Points on a hilly landscape, in no order, each with its height.
From any point a ball rolls to the lowest of the 2 points nearest to it. It stops when none of these is lower. Distance is the straight distance between rows; heights are no part of it.
sozi: 114, 80, 129, 82, 90, 116, 119, 75, 86, 78, 87, 122, 84, 103, 130, 110, 90, 101, 117, 130, 133, 78, 74, 90, 125, 91  (h 2.85)
lis: 94, 110, 105, 86, 106, 75, 98, 106, 114, 57, 103, 96, 86, 91, 85, 72, 95, 96, 106, 119, 112, 102, 99, 116, 86, 113  (h 5.92)
devor: 116, 117, 76, 79, 87, 100, 86, 93, 93, 135, 127, 118, 126, 101, 70, 100, 113, 92, 102, 100, 84, 115, 76, 104, 140, 115  (h 3.57)
donos: 71, 90, 86, 107, 75, 113, 113, 133, 101, 105, 92, 84, 119, 105, 117, 113, 106, 104, 76, 79, 88, 122, 106, 113, 107, 85  (h 6.44)
vodoz: 135, 91, 93, 87, 88, 87, 92, 90, 104, 109, 112, 103, 101, 101, 91, 105, 110, 87, 117, 87, 91, 102, 101, 74, 108, 99  (h 5.23)
kipe: 116, 127, 79, 77, 91, 86, 79, 78, 91, 117, 129, 121, 125, 96, 57, 95, 125, 97, 115, 100, 82, 96, 74, 108, 114, 123  (h 3.23)
Dofu: 117, 112, 96, 93, 84, 77, 106, 102, 109, 67, 100, 115, 89, 103, 80, 92, 110, 86, 104, 105, 98, 95, 110, 106, 104, 107  (h 5.71)
Nopul: 117, 116, 99, 89, 96, 88, 93, 124, 82, 78, 108, 99, 122, 106, 63, 91, 108, 112, 71, 108, 101, 92, 136, 138, 57, 101  (h 4.86)
nusav: 115, 108, 107, 91, 101, 122, 97, 93, 104, 110, 91, 101, 103, 97, 108, 83, 95, 97, 117, 84, 123, 110, 119, 79, 120, 95  (h 4.39)
luda: 105, 73, 83, 99, 100, 54, 89, 136, 103, 100, 88, 69, 93, 112, 91, 104, 117, 91, 101, 94, 107, 105, 105, 75, 110, 87  (h 5.91)
kovu: 125, 121, 98, 107, 46, 80, 114, 109, 96, 91, 89, 104, 107, 99, 69, 128, 112, 110, 78, 87, 85, 109, 123, 111, 91, 101  (h 4.66)
roz: 69, 95, 113, 103, 99, 93, 103, 79, 102, 56, 70, 80, 93, 63, 109, 117, 109, 123, 103, 89, 83, 76, 99, 97, 82, 99  (h 5.21)
Noren: 90, 96, 90, 102, 102, 116, 74, 75, 99, 145, 116, 83, 122, 79, 104, 110, 110, 101, 126, 61, 77, 104, 73, 76, 104, 92  (h 4.02)
nuno: 88, 80, 90, 110, 112, 90, 78, 101, 95, 145, 88, 75, 117, 103, 106, 107, 110, 110, 116, 87, 94, 92, 112, 73, 120, 87  (h 6.51)
rok: 83, 122, 83, 123, 77, 115, 113, 78, 113, 115, 93, 136, 88, 108, 107, 108, 112, 93, 102, 92, 76, 105, 92, 107, 118, 103  (h 6.03)
favi: 81, 92, 74, 99, 87, 87, 97, 119, 123, 83, 90, 83, 93, 90, 107, 101, 116, 84, 97, 80, 84, 113, 88, 81, 125, 87  (h 6.49)
busi: 91, 73, 92, 95, 111, 128, 101, 109, 112, 121, 106, 81, 115, 99, 138, 115, 84, 97, 113, 91, 105, 113, 80, 89, 131, 86  (h 2.30)
fegiv: 138, 100, 101, 75, 91, 92, 113, 120, 87, 91, 126, 119, 122, 117, 78, 121, 98, 92, 77, 120, 104, 96, 87, 113, 121, 112  (h 5.67)
Penun: 78, 96, 91, 117, 93, 121, 102, 84, 88, 93, 101, 136, 68, 92, 121, 105, 116, 70, 75, 106, 69, 83, 97, 91, 133, 62  (h 3.40)
zusib: 148, 107, 97, 79, 86, 80, 111, 88, 101, 108, 129, 126, 103, 121, 79, 121, 98, 100, 101, 118, 105, 95, 72, 102, 94, 125  (h 5.45)
pav: 96, 130, 86, 93, 124, 127, 117, 108, 135, 79, 85, 109, 112, 103, 114, 78, 90, 105, 109, 93, 130, 102, 119, 90, 109, 119  (h 7.00)
Biv: 104, 101, 90, 106, 90, 121, 85, 82, 95, 161, 130, 105, 128, 101, 96, 115, 107, 95, 110, 65, 70, 107, 79, 97, 96, 99  (h 4.22)
Tiv: 111, 79, 106, 91, 86, 142, 124, 84, 105, 89, 95, 115, 94, 95, 147, 113, 88, 92, 105, 112, 119, 102, 75, 88, 133, 81  (h 3.29)
nired: 81, 97, 98, 107, 108, 132, 98, 92, 111, 112, 111, 84, 124, 78, 111, 105, 96, 102, 114, 59, 86, 106, 101, 84, 106, 93  (h 3.59)
Farar: 134, 112, 98, 99, 85, 103, 95, 112, 112, 136, 131, 103, 108, 101, 74, 93, 78, 85, 83, 83, 86, 129, 117, 104, 96, 104  (h 5.70)
fef: 108, 119, 82, 114, 103, 99, 106, 112, 103, 85, 60, 127, 88, 125, 95, 86, 126, 98, 90, 105, 117, 81, 135, 94, 116, 91  (h 5.28)
rodon: 117, 67, 113, 108, 116, 75, 90, 91, 78, 105, 90, 113, 76, 118, 105, 122, 105, 94, 115, 124, 116, 72, 79, 82, 131, 91  (h 3.84)
gaba: 111, 81, 103, 93, 79, 145, 120, 97, 104, 110, 91, 94, 123, 95, 152, 118, 85, 106, 115, 101, 119, 117, 88, 93, 129, 82  (h 3.06)
tevi: 113, 87, 93, 92, 126, 48, 71, 86, 116, 98, 124, 77, 64, 95, 89, 93, 96, 86, 110, 115, 95, 114, 57, 87, 76, 99  (h 6.30)
Fizod: 118, 119, 115, 103, 59, 88, 104, 113, 89, 118, 72, 100, 85, 104, 84, 88, 95, 115, 91, 99, 122, 140, 121, 123, 80, 108  (h 5.20)
pezin: 106, 82, 90, 120, 97, 98, 96, 90, 111, 99, 84, 94, 100, 101, 115, 122, 122, 90, 98, 83, 79, 62, 111, 55, 113, 76  (h 3.49)
peven: 79, 80, 101, 122, 86, 93, 122, 101, 103, 88, 63, 110, 62, 120, 134, 129, 105, 93, 93, 115, 83, 94, 88, 95, 107, 94  (h 4.70)
Zube: 118, 120, 81, 90, 106, 80, 79, 74, 96, 117, 125, 127, 105, 112, 74, 100, 121, 85, 117, 108, 81, 76, 73, 103, 96, 113  (h 3.30)
nabe: 64, 117, 107, 104, 104, 120, 107, 92, 121, 62, 107, 90, 101, 64, 105, 82, 86, 101, 100, 81, 90, 105, 101, 117, 80, 107  (h 5.89)
teguf: 122, 101, 115, 87, 116, 94, 81, 72, 102, 124, 101, 85, 84, 88, 101, 71, 88, 103, 134, 91, 122, 114, 113, 62, 103, 91  (h 4.74)
zurak: 102, 98, 81, 94, 134, 114, 118, 115, 129, 66, 102, 100, 117, 107, 121, 114, 95, 98, 111, 107, 128, 93, 82, 78, 130, 115  (h 6.56)
goro: 82, 100, 115, 100, 113, 136, 106, 124, 101, 94, 94, 88, 107, 101, 122, 87, 80, 113, 83, 87, 113, 102, 117, 130, 65, 94  (h 3.39)
zozod: 108, 97, 89, 95, 140, 71, 56, 78, 107, 116, 134, 90, 84, 95, 85, 87, 101, 79, 108, 109, 81, 90, 65, 91, 84, 96  (h 6.45)
paro: 137, 86, 114, 83, 97, 86, 105, 131, 94, 89, 108, 92, 95, 116, 96, 93, 87, 91, 87, 102, 122, 110, 117, 106, 76, 94  (h 6.46)
Rugi: 68, 90, 123, 103, 104, 127, 109, 107, 111, 81, 89, 94, 70, 88, 140, 87, 70, 93, 87, 102, 101, 105, 90, 115, 95, 90  (h 2.15)
vidon: 106, 128, 108, 111, 69, 124, 117, 60, 105, 106, 96, 138, 94, 90, 96, 103, 101, 105, 108, 86, 93, 101, 102, 105, 110, 111  (h 5.86)
mapav: 109, 116, 92, 84, 129, 104, 81, 77, 110, 105, 145, 106, 113, 91, 81, 71, 95, 88, 112, 101, 87, 93, 92, 92, 89, 117  (h 6.48)
sib: 129, 104, 101, 66, 87, 77, 120, 90, 111, 71, 117, 110, 102, 103, 85, 102, 99, 104, 111, 113, 113, 96, 87, 102, 91, 122  (h 5.69)
saf: 96, 118, 98, 93, 134, 121, 90, 110, 102, 89, 92, 80, 110, 100, 93, 67, 102, 136, 102, 91, 133, 106, 131, 114, 46, 104  (h 4.38)
Tuf: 63, 122, 69, 95, 111, 103, 88, 131, 107, 107, 101, 99, 125, 102, 79, 68, 113, 102, 94, 99, 107, 114, 110, 125, 129, 107  (h 3.82)
Fekip: 128, 124, 93, 66, 111, 123, 115, 109, 100, 86, 113, 97, 156, 105, 99, 104, 92, 114, 88, 113, 123, 99, 110, 95, 101, 141  (h 5.82)
rifer: 104, 114, 76, 96, 88, 124, 91, 89, 96, 148, 125, 111, 139, 97, 87, 114, 111, 99, 104, 77, 79, 113, 87, 97, 132, 108  (h 3.90)
Mafi: 101, 130, 93, 102, 100, 136, 125, 93, 138, 106, 102, 114, 112, 102, 115, 92, 77, 104, 106, 83, 114, 116, 115, 96, 106, 118  (h 7.18)
mipav: 71, 98, 81, 97, 85, 87, 107, 111, 127, 65, 87, 95, 74, 85, 112, 104, 106, 86, 101, 98, 86, 120, 67, 101, 120, 101  (h 6.61)
bobig: 141, 110, 98, 78, 87, 125, 116, 133, 95, 100, 119, 112, 128, 114, 93, 133, 81, 96, 56, 120, 118, 114, 94, 103, 130, 98  (h 5.85)
Tuda: 137, 108, 102, 83, 75, 131, 117, 134, 112, 95, 97, 102, 118, 105, 109, 116, 78, 97, 62, 97, 118, 126, 109, 108, 108, 85  (h 6.05)
Ras: 90, 113, 117, 131, 116, 105, 90, 94, 99, 114, 113, 97, 93, 98, 87, 67, 83, 96, 101, 105, 99, 105, 138, 119, 57, 100  (h 1.77)
lafal: 131, 113, 110, 77, 76, 84, 102, 123, 90, 78, 122, 105, 118, 101, 61, 108, 95, 101, 65, 117, 88, 97, 117, 135, 78, 107  (h 4.60)
Vipof: 86, 97, 111, 122, 128, 100, 87, 86, 113, 108, 81, 73, 84, 84, 118, 93, 85, 112, 107, 79, 98, 101, 124, 80, 78, 89  (h 2.74)
suf: 129, 121, 100, 74, 108, 115, 114, 106, 109, 75, 121, 101, 136, 99, 91, 97, 86, 105, 86, 97, 106, 96, 124, 97, 78, 123  (h 5.54)
fiz: 103, 97, 88, 107, 78, 99, 92, 88, 97, 149, 82, 98, 111, 103, 99, 102, 116, 103, 127, 81, 106, 116, 109, 77, 138, 92  (h 6.38)
Gabab: 108, 118, 80, 77, 85, 107, 119, 91, 110, 102, 119, 128, 125, 115, 99, 131, 109, 106, 99, 113, 96, 98, 49, 124, 111, 128  (h 3.47)
vovu: 112, 118, 82, 74, 95, 111, 111, 75, 108, 94, 106, 118, 133, 103, 97, 121, 117, 111, 124, 106, 94, 85, 76, 97, 119, 129  (h 3.94)
Vul: 90, 91, 90, 120, 108, 100, 110, 119, 96, 105, 105, 125, 83, 125, 105, 104, 100, 80, 84, 117, 103, 100, 94, 114, 135, 91  (h 3.88)
Zod: 110, 93, 88, 87, 117, 92, 85, 93, 79, 125, 130, 116, 126, 126, 90, 124, 116, 95, 107, 113, 75, 62, 76, 105, 103, 108  (h 2.86)
kek: 94, 113, 100, 90, 125, 132, 93, 92, 96, 112, 127, 113, 124, 97, 100, 85, 90, 92, 102, 98, 90, 85, 100, 96, 118, 112  (h 6.28)
Vilo: 98, 107, 83, 114, 73, 124, 118, 90, 102, 139, 88, 122, 107, 110, 113, 116, 107, 103, 99, 91, 97, 126, 106, 98, 143, 89  (h 6.21)
furoz: 104, 102, 105, 113, 57, 81, 117, 102, 90, 121, 85, 101, 93, 110, 92, 114, 103, 114, 102, 94, 90, 123, 113, 114, 85, 112  (h 4.94)
kome: 82, 113, 121, 114, 85, 100, 91, 100, 79, 72, 87, 110, 92, 85, 79, 72, 108, 95, 93, 112, 101, 94, 122, 130, 74, 100  (h 4.04)
buvu: 109, 83, 105, 116, 119, 95, 96, 91, 115, 98, 73, 79, 92, 94, 125, 120, 95, 105, 110, 82, 94, 80, 127, 61, 89, 81  (h 3.27)
lenef: 125, 87, 108, 95, 86, 116, 111, 131, 102, 95, 87, 77, 116, 104, 116, 114, 93, 108, 87, 72, 112, 117, 127, 101, 67, 83  (h 6.75)
dop: 105, 113, 113, 107, 83, 137, 130, 91, 129, 118, 108, 97, 112, 92, 118, 100, 65, 112, 99, 73, 107, 124, 113, 103, 76, 111  (h 7.36)
sumu: 70, 73, 87, 100, 92, 78, 77, 116, 107, 96, 86, 64, 94, 71, 107, 105, 118, 89, 82, 86, 76, 103, 75, 70, 126, 75  (h 6.37)
gulip: 99, 77, 87, 105, 108, 78, 119, 118, 107, 73, 111, 112, 104, 128, 104, 146, 113, 105, 100, 115, 106, 85, 65, 110, 113, 114  (h 2.38)
Zegov: 126, 127, 112, 76, 104, 135, 104, 99, 89, 81, 92, 100, 137, 89, 90, 88, 100, 127, 95, 87, 131, 97, 126, 99, 71, 113  (h 5.19)
nen: 75, 99, 113, 91, 104, 144, 112, 123, 98, 83, 83, 101, 93, 103, 135, 84, 83, 106, 81, 101, 126, 105, 99, 125, 96, 85  (h 2.81)
Pid: 69, 99, 110, 125, 126, 82, 78, 101, 97, 112, 97, 70, 88, 94, 94, 71, 90, 107, 101, 112, 95, 112, 125, 110, 56, 98  (h 2.47)
suzu: 91, 78, 104, 119, 109, 79, 112, 93, 106, 79, 57, 105, 64, 111, 130, 132, 102, 101, 105, 123, 109, 80, 80, 86, 123, 95  (h 4.45)
bos: 92, 105, 99, 83, 123, 100, 107, 136, 109, 89, 117, 95, 116, 117, 95, 80, 82, 104, 86, 114, 126, 105, 101, 127, 86, 114  (h 2.71)
Bife: 141, 109, 96, 100, 101, 118, 105, 126, 114, 132, 129, 114, 109, 118, 88, 100, 70, 75, 72, 94, 99, 117, 113, 94, 112, 102  (h 5.87)
bag: 84, 89, 96, 99, 115, 57, 99, 100, 108, 109, 88, 82, 80, 111, 105, 106, 99, 117, 124, 119, 110, 110, 79, 104, 100, 118  (h 2.48)
fevug: 126, 117, 105, 80, 69, 95, 110, 101, 88, 75, 112, 112, 126, 97, 69, 127, 107, 111, 77, 104, 75, 84, 113, 122, 92, 111  (h 4.37)
Dazen: 92, 98, 121, 117, 112, 86, 71, 51, 85, 117, 95, 106, 67, 81, 95, 95, 100, 100, 115, 114, 71, 73, 86, 100, 77, 98  (h 3.02)
rilib: 105, 122, 94, 104, 95, 87, 105, 107, 114, 78, 70, 110, 82, 111, 94, 81, 108, 100, 110, 99, 117, 102, 126, 102, 102, 106  (h 5.48)
Tof: 78, 100, 105, 95, 133, 122, 86, 122, 103, 92, 95, 65, 115, 89, 111, 80, 90, 123, 96, 78, 117, 105, 121, 110, 58, 93  (h 3.91)
virip: 145, 101, 98, 92, 80, 85, 82, 93, 94, 142, 135, 102, 107, 100, 66, 98, 99, 84, 102, 76, 81, 122, 108, 87, 95, 99  (h 5.47)
degav: 75, 96, 117, 136, 102, 89, 92, 84, 83, 125, 103, 109, 80, 114, 92, 91, 95, 100, 105, 126, 73, 84, 113, 130, 66, 112  (h 3.83)
muvep: 102, 101, 88, 91, 85, 116, 118, 135, 117, 106, 114, 98, 116, 108, 108, 112, 85, 92, 73, 90, 98, 131, 97, 122, 116, 96  (h 6.26)
vame: 82, 88, 105, 94, 114, 99, 93, 104, 98, 75, 78, 105, 66, 87, 117, 90, 101, 85, 97, 118, 124, 104, 77, 93, 150, 80  (h 6.88)
Falir: 99, 88, 124, 102, 86, 101, 121, 90, 83, 104, 108, 76, 115, 92, 105, 119, 95, 133, 111, 79, 95, 109, 118, 115, 51, 103  (h 7.78)
muz: 94, 100, 75, 80, 119, 100, 118, 127, 124, 56, 118, 99, 125, 106, 100, 113, 103, 95, 96, 106, 113, 99, 79, 102, 124, 119  (h 6.35)
Puz: 81, 107, 95, 96, 95, 88, 89, 99, 116, 81, 89, 102, 66, 81, 95, 70, 103, 78, 110, 107, 105, 121, 77, 99, 136, 100  (h 6.76)
Seli: 109, 99, 94, 73, 124, 93, 78, 120, 79, 72, 77, 84, 112, 104, 86, 87, 126, 125, 104, 103, 128, 78, 119, 103, 80, 94  (h 6.54)
rupa: 98, 106, 99, 92, 92, 127, 92, 105, 103, 120, 105, 89, 121, 85, 101, 84, 93, 100, 108, 69, 109, 131, 109, 93, 119, 95  (h 4.03)
Fozol: 105, 91, 101, 114, 106, 114, 119, 125, 101, 124, 133, 128, 97, 134, 103, 112, 77, 82, 71, 116, 102, 105, 80, 127, 120, 104  (h 4.25)
vanu: 69, 96, 106, 122, 72, 125, 112, 85, 80, 95, 90, 137, 55, 91, 127, 100, 108, 77, 79, 113, 68, 109, 93, 105, 119, 73  (h 3.60)
pidud: 108, 95, 106, 91, 146, 108, 104, 119, 98, 84, 94, 101, 105, 123, 111, 90, 91, 111, 103, 120, 148, 78, 107, 94, 96, 108  (h 6.90)
basa: 90, 75, 133, 91, 98, 122, 101, 103, 95, 94, 112, 85, 89, 90, 127, 98, 74, 94, 92, 92, 87, 95, 94, 106, 79, 86  (h 1.30)
rusi: 67, 101, 105, 131, 65, 123, 106, 88, 94, 102, 90, 112, 68, 76, 113, 94, 103, 79, 90, 83, 70, 128, 89, 96, 110, 83  (h 3.32)
Bozel: 122, 108, 86, 95, 119, 121, 99, 117, 100, 122, 129, 116, 131, 116, 90, 100, 91, 82, 86, 97, 92, 100, 105, 92, 127, 111  (h 6.09)
soguf: 107, 90, 86, 92, 79, 116, 101, 147, 98, 95, 79, 75, 130, 105, 107, 112, 112, 112, 77, 73, 110, 121, 118, 107, 91, 78  (h 6.59)
vikal: 78, 82, 127, 141, 92, 107, 95, 100, 73, 103, 73, 104, 64, 95, 116, 96, 99, 87, 76, 98, 72, 78, 121, 87, 86, 71  (h 3.20)
meb: 90, 71, 91, 101, 120, 61, 101, 121, 117, 75, 102, 83, 87, 112, 106, 130, 103, 102, 106, 111, 112, 99, 65, 98, 108, 111  (h 1.46)
niza: 126, 82, 131, 86, 73, 109, 111, 123, 83, 86, 86, 91, 92, 104, 115, 106, 87, 103, 82, 90, 113, 109, 118, 112, 66, 86  (h 6.62)
riguk: 87, 118, 84, 90, 123, 107, 97, 137, 112, 106, 101, 102, 111, 112, 88, 63, 93, 101, 95, 106, 133, 120, 105, 124, 114, 111  (h 3.37)
guma: 103, 85, 124, 117, 84, 93, 90, 83, 75, 97, 72, 118, 55, 101, 109, 98, 107, 79, 99, 112, 81, 81, 106, 84, 113, 78  (h 2.87)
tavi: 124, 95, 103, 64, 135, 93, 97, 123, 81, 83, 96, 87, 112, 121, 93, 82, 102, 127, 102, 123, 155, 92, 101, 106, 75, 111  (h 6.72)
poku: 73, 107, 98, 112, 93, 105, 95, 108, 97, 82, 74, 87, 102, 81, 99, 88, 117, 108, 99, 78, 101, 98, 119, 95, 102, 87  (h 6.29)
vovip: 136, 88, 113, 81, 86, 80, 74, 78, 85, 109, 111, 90, 89, 82, 81, 84, 108, 89, 127, 84, 98, 110, 105, 68, 108, 87  (h 5.03)
parir: 104, 88, 107, 89, 103, 59, 89, 92, 109, 77, 114, 80, 65, 89, 93, 92, 94, 87, 110, 116, 91, 109, 78, 99, 75, 104  (h 6.15)
nam: 78, 119, 118, 123, 90, 115, 109, 91, 64, 66, 87, 98, 105, 55, 67, 82, 118, 103, 96, 81, 111, 91, 112, 126, 70, 96  (h 4.36)
vemok: 108, 81, 100, 104, 101, 96, 88, 91, 79, 123, 115, 112, 98, 115, 97, 114, 111, 86, 101, 102, 74, 66, 93, 96, 106, 89  (h 3.22)
puv: 78, 113, 124, 125, 120, 120, 108, 77, 110, 119, 116, 92, 91, 90, 109, 73, 67, 114, 111, 93, 107, 107, 123, 114, 50, 104  (h 0.75)
Dar: 90, 100, 104, 94, 126, 94, 107, 118, 113, 88, 134, 98, 95, 112, 90, 60, 68, 89, 86, 135, 132, 98, 97, 125, 73, 115  (h 3.35)
Fira: 114, 87, 81, 91, 75, 63, 101, 127, 85, 96, 85, 106, 95, 114, 83, 105, 131, 88, 100, 110, 127, 122, 90, 92, 155, 88  (h 5.66)
tam: 123, 123, 99, 103, 55, 88, 94, 124, 83, 111, 61, 114, 78, 108, 74, 82, 112, 98, 76, 106, 121, 140, 120, 118, 109, 93  (h 5.38)
dizo: 91, 103, 81, 101, 139, 100, 98, 97, 105, 109, 100, 110, 117, 122, 102, 107, 110, 104, 115, 114, 99, 67, 101, 89, 128, 112  (h 6.94)
lino: 112, 87, 102, 112, 108, 78, 94, 95, 70, 118, 101, 132, 90, 133, 88, 105, 117, 86, 101, 124, 96, 61, 105, 97, 129, 95  (h 3.52)
mib: 82, 105, 127, 117, 70, 108, 109, 94, 68, 71, 83, 84, 91, 53, 80, 88, 109, 104, 105, 70, 106, 116, 102, 111, 74, 92  (h 4.59)
Selor: 80, 92, 87, 117, 109, 109, 106, 103, 87, 97, 93, 134, 75, 111, 118, 104, 117, 76, 79, 121, 97, 85, 100, 93, 147, 68  (h 3.61)
lop: 69, 104, 104, 115, 103, 104, 99, 61, 108, 83, 90, 85, 97, 60, 103, 116, 107, 117, 115, 72, 78, 86, 85, 91, 77, 104  (h 5.42)
mol: 120, 132, 99, 89, 80, 96, 100, 82, 83, 106, 130, 113, 140, 81, 50, 111, 110, 118, 94, 92, 80, 93, 108, 117, 89, 123  (h 4.01)
vev: 66, 101, 111, 129, 101, 127, 99, 80, 119, 103, 89, 104, 59, 83, 127, 92, 78, 83, 99, 93, 73, 107, 84, 105, 94, 98  (h 2.84)
fibu: 108, 106, 58, 109, 81, 103, 119, 95, 123, 92, 83, 121, 107, 113, 113, 123, 131, 86, 101, 91, 92, 96, 103, 71, 145, 88  (h 4.88)
sut: 118, 99, 95, 92, 71, 75, 112, 94, 104, 115, 107, 105, 97, 117, 91, 122, 103, 110, 105, 103, 89, 114, 91, 115, 87, 118  (h 5.17)
tuz: 81, 96, 99, 96, 109, 78, 77, 112, 85, 85, 69, 80, 100, 90, 92, 86, 123, 112, 98, 97, 105, 83, 119, 92, 100, 86  (h 6.40)
loboz: 111, 110, 88, 89, 126, 137, 123, 115, 119, 72, 91, 110, 122, 116, 128, 96, 90, 103, 100, 114, 157, 94, 94, 79, 125, 117  (h 6.77)
zasu: 120, 129, 95, 63, 98, 105, 95, 81, 83, 101, 136, 116, 142, 92, 65, 95, 110, 111, 101, 115, 91, 91, 90, 109, 106, 135  (h 3.63)
duz: 101, 73, 134, 112, 120, 85, 79, 73, 76, 120, 94, 85, 70, 92, 112, 108, 86, 106, 105, 105, 75, 79, 111, 85, 68, 84  (h 2.57)
mas: 78, 89, 103, 123, 100, 62, 77, 87, 89, 134, 90, 98, 61, 108, 93, 92, 103, 89, 113, 129, 73, 100, 71, 107, 85, 109  (h 3.48)
gani: 77, 101, 125, 124, 101, 73, 78, 58, 74, 94, 87, 96, 72, 73, 77, 85, 108, 107, 114, 129, 75, 84, 104, 106, 69, 107  (h 3.36)
Fiv: 103, 90, 108, 91, 103, 131, 118, 123, 83, 123, 121, 122, 119, 127, 112, 109, 80, 100, 75, 121, 117, 106, 88, 124, 127, 98  (h 4.55)
bul: 67, 97, 131, 148, 92, 111, 89, 84, 63, 124, 92, 116, 75, 98, 97, 86, 96, 88, 92, 117, 72, 77, 118, 118, 82, 90  (h 3.53)
kam: 114, 85, 130, 81, 90, 105, 110, 71, 88, 104, 121, 71, 118, 82, 108, 107, 88, 128, 121, 84, 103, 112, 104, 93, 55, 97  (h 7.69)
bege: 114, 115, 109, 109, 72, 119, 114, 70, 111, 104, 111, 115, 100, 86, 99, 114, 97, 100, 108, 69, 80, 104, 94, 99, 81, 105  (h 5.68)
Sarud: 115, 107, 80, 108, 80, 92, 119, 103, 108, 72, 59, 123, 95, 116, 103, 112, 131, 94, 100, 102, 112, 87, 124, 77, 130, 85  (h 5.09)
vaf: 88, 103, 111, 95, 125, 96, 86, 95, 114, 110, 136, 88, 86, 95, 87, 40, 65, 85, 100, 129, 124, 111, 101, 111, 71, 104  (h 3.64)
Labom: 94, 78, 77, 110, 86, 46, 97, 143, 92, 109, 81, 87, 91, 128, 88, 104, 130, 91, 95, 110, 114, 111, 96, 84, 132, 95  (h 5.78)
guto: 99, 113, 77, 65, 115, 113, 105, 124, 102, 72, 107, 89, 157, 101, 98, 105, 108, 110, 103, 102, 112, 103, 101, 102, 122, 121  (h 6.10)
dom: 80, 84, 108, 120, 88, 86, 108, 95, 101, 85, 70, 88, 75, 96, 121, 118, 101, 103, 100, 97, 70, 85, 98, 89, 78, 98  (h 4.95)
Napeg: 74, 104, 98, 118, 83, 104, 96, 119, 86, 101, 111, 97, 116, 90, 79, 89, 107, 97, 76, 86, 80, 99, 117, 125, 90, 90  (h 4.50)
reras: 84, 94, 110, 88, 123, 96, 96, 106, 97, 84, 87, 97, 89, 100, 109, 93, 96, 104, 107, 118, 121, 86, 93, 107, 117, 100  (h 7.02)
tir: 71, 83, 80, 111, 108, 116, 98, 100, 121, 111, 89, 79, 118, 95, 132, 124, 104, 104, 104, 80, 81, 92, 90, 82, 119, 86  (h 3.04)
faton: 68, 117, 76, 104, 102, 87, 89, 115, 115, 106, 117, 90, 126, 95, 73, 83, 111, 107, 102, 91, 83, 110, 109, 120, 98, 115  (h 4.16)
rav: 93, 98, 86, 115, 141, 84, 96, 93, 100, 143, 94, 109, 101, 137, 101, 106, 102, 111, 126, 118, 113, 78, 105, 90, 123, 115  (h 6.81)
Dovik: 89, 89, 100, 127, 104, 68, 94, 94, 93, 129, 113, 102, 73, 129, 93, 101, 96, 90, 104, 134, 75, 91, 91, 124, 63, 115  (h 3.81)
zenot: 112, 106, 93, 97, 51, 64, 99, 118, 78, 103, 77, 115, 81, 108, 72, 96, 125, 90, 87, 117, 103, 129, 102, 106, 135, 95  (h 5.53)
fitu: 84, 93, 107, 113, 94, 72, 100, 92, 91, 123, 79, 107, 64, 117, 105, 97, 100, 100, 120, 128, 103, 108, 82, 107, 115, 112  (h 3.07)
Gili: 108, 138, 100, 92, 133, 115, 99, 86, 102, 90, 90, 99, 119, 96, 90, 71, 106, 130, 122, 90, 135, 99, 141, 89, 72, 116  (h 4.80)
ralif: 138, 103, 99, 80, 102, 118, 114, 140, 113, 93, 104, 99, 116, 117, 103, 99, 76, 96, 68, 98, 136, 114, 110, 104, 90, 101  (h 6.25)
fafov: 107, 113, 63, 107, 80, 94, 118, 92, 121, 106, 80, 108, 130, 112, 98, 127, 130, 112, 116, 87, 97, 94, 111, 78, 125, 109  (h 4.63)
saz: 112, 64, 92, 98, 131, 59, 84, 114, 115, 103, 97, 61, 90, 98, 108, 119, 95, 95, 105, 96, 104, 103, 94, 66, 103, 86  (h 6.08)
bined: 85, 90, 92, 120, 81, 115, 106, 89, 104, 90, 91, 112, 81, 90, 122, 113, 120, 80, 83, 84, 67, 86, 98, 73, 120, 69  (h 3.15)
Vate: 85, 104, 128, 127, 117, 95, 93, 59, 105, 119, 96, 77, 64, 78, 111, 80, 77, 115, 120, 96, 94, 118, 109, 90, 59, 104  (h 1.95)
fizup: 102, 113, 80, 93, 90, 94, 108, 68, 107, 103, 84, 103, 128, 97, 101, 123, 128, 127, 142, 90, 99, 91, 100, 80, 115, 120  (h 4.33)
leno: 126, 100, 90, 102, 95, 97, 103, 85, 119, 100, 111, 105, 93, 105, 104, 115, 101, 88, 111, 79, 77, 94, 107, 83, 79, 101  (h 5.44)
Zuk: 83, 105, 112, 98, 136, 79, 82, 79, 108, 104, 116, 73, 85, 92, 90, 61, 81, 112, 115, 130, 110, 110, 106, 108, 69, 105  (h 3.10)
Nade: 70, 115, 96, 113, 96, 116, 111, 103, 126, 73, 75, 93, 89, 82, 115, 89, 97, 103, 105, 74, 103, 115, 111, 100, 101, 99  (h 6.12)
Vot: 87, 100, 133, 104, 95, 88, 94, 84, 76, 76, 100, 94, 90, 82, 87, 88, 103, 114, 108, 110, 88, 82, 115, 119, 63, 101  (h 3.73)
fomot: 81, 105, 102, 115, 86, 92, 95, 132, 75, 90, 102, 96, 122, 102, 75, 94, 114, 107, 65, 102, 84, 84, 126, 141, 67, 96  (h 4.71)
Resif: 102, 83, 131, 96, 93, 110, 105, 89, 67, 91, 81, 123, 71, 109, 121, 102, 98, 94, 103, 125, 114, 82, 94, 105, 122, 82  (h 2.46)
tasa: 106, 103, 102, 91, 141, 105, 68, 69, 113, 113, 152, 90, 98, 85, 91, 69, 79, 81, 108, 103, 80, 89, 81, 88, 69, 97  (h 6.60)
bopon: 101, 61, 103, 93, 117, 71, 69, 112, 100, 103, 99, 67, 79, 81, 106, 103, 89, 81, 93, 92, 85, 105, 76, 76, 111, 83  (h 6.23)
vini: 111, 68, 109, 111, 129, 83, 103, 87, 102, 80, 86, 108, 88, 112, 123, 145, 100, 109, 115, 127, 123, 63, 66, 82, 124, 101  (h 4.12)
kevo: 108, 102, 75, 85, 87, 77, 119, 104, 106, 82, 110, 122, 117, 124, 92, 140, 122, 106, 102, 118, 98, 92, 59, 119, 119, 125  (h 2.99)
sodu: 106, 64, 127, 93, 108, 106, 89, 86, 87, 107, 114, 80, 91, 89, 126, 121, 81, 95, 103, 91, 73, 83, 89, 91, 69, 83  (h 2.02)
genu: 76, 104, 117, 107, 118, 108, 102, 73, 111, 78, 109, 73, 99, 61, 107, 97, 86, 122, 115, 80, 91, 100, 101, 100, 60, 101  (h 5.65)
vode: 110, 105, 115, 76, 85, 119, 117, 90, 113, 102, 126, 77, 117, 77, 105, 81, 69, 115, 102, 77, 118, 130, 104, 93, 66, 102  (h 7.54)
Fipi: 81, 78, 98, 110, 147, 78, 77, 98, 95, 139, 85, 82, 99, 109, 110, 103, 95, 112, 102, 112, 98, 76, 103, 89, 114, 95  (h 6.65)

Call two points neighbours if one is among the 2 nearest of the other. Go from one point of each pair to the other, from neighbour to neighbour, staying as low as possible. Name the highest point that can't be avoided.
busi and puv: Nopul
bined and basa: vanu
Zod and meb: Biv
Zod and kipe: Zube
Resif and meb: degav
bined and puv: pezin
busi and Resif: Tiv
bined and bos: vaf

For each start below, name the point where the ball stops.
tasa: meb
dop: basa
fef: meb
tavi: Zod
Puz: furoz
lop: Zod
Fekip: basa
nam: basa
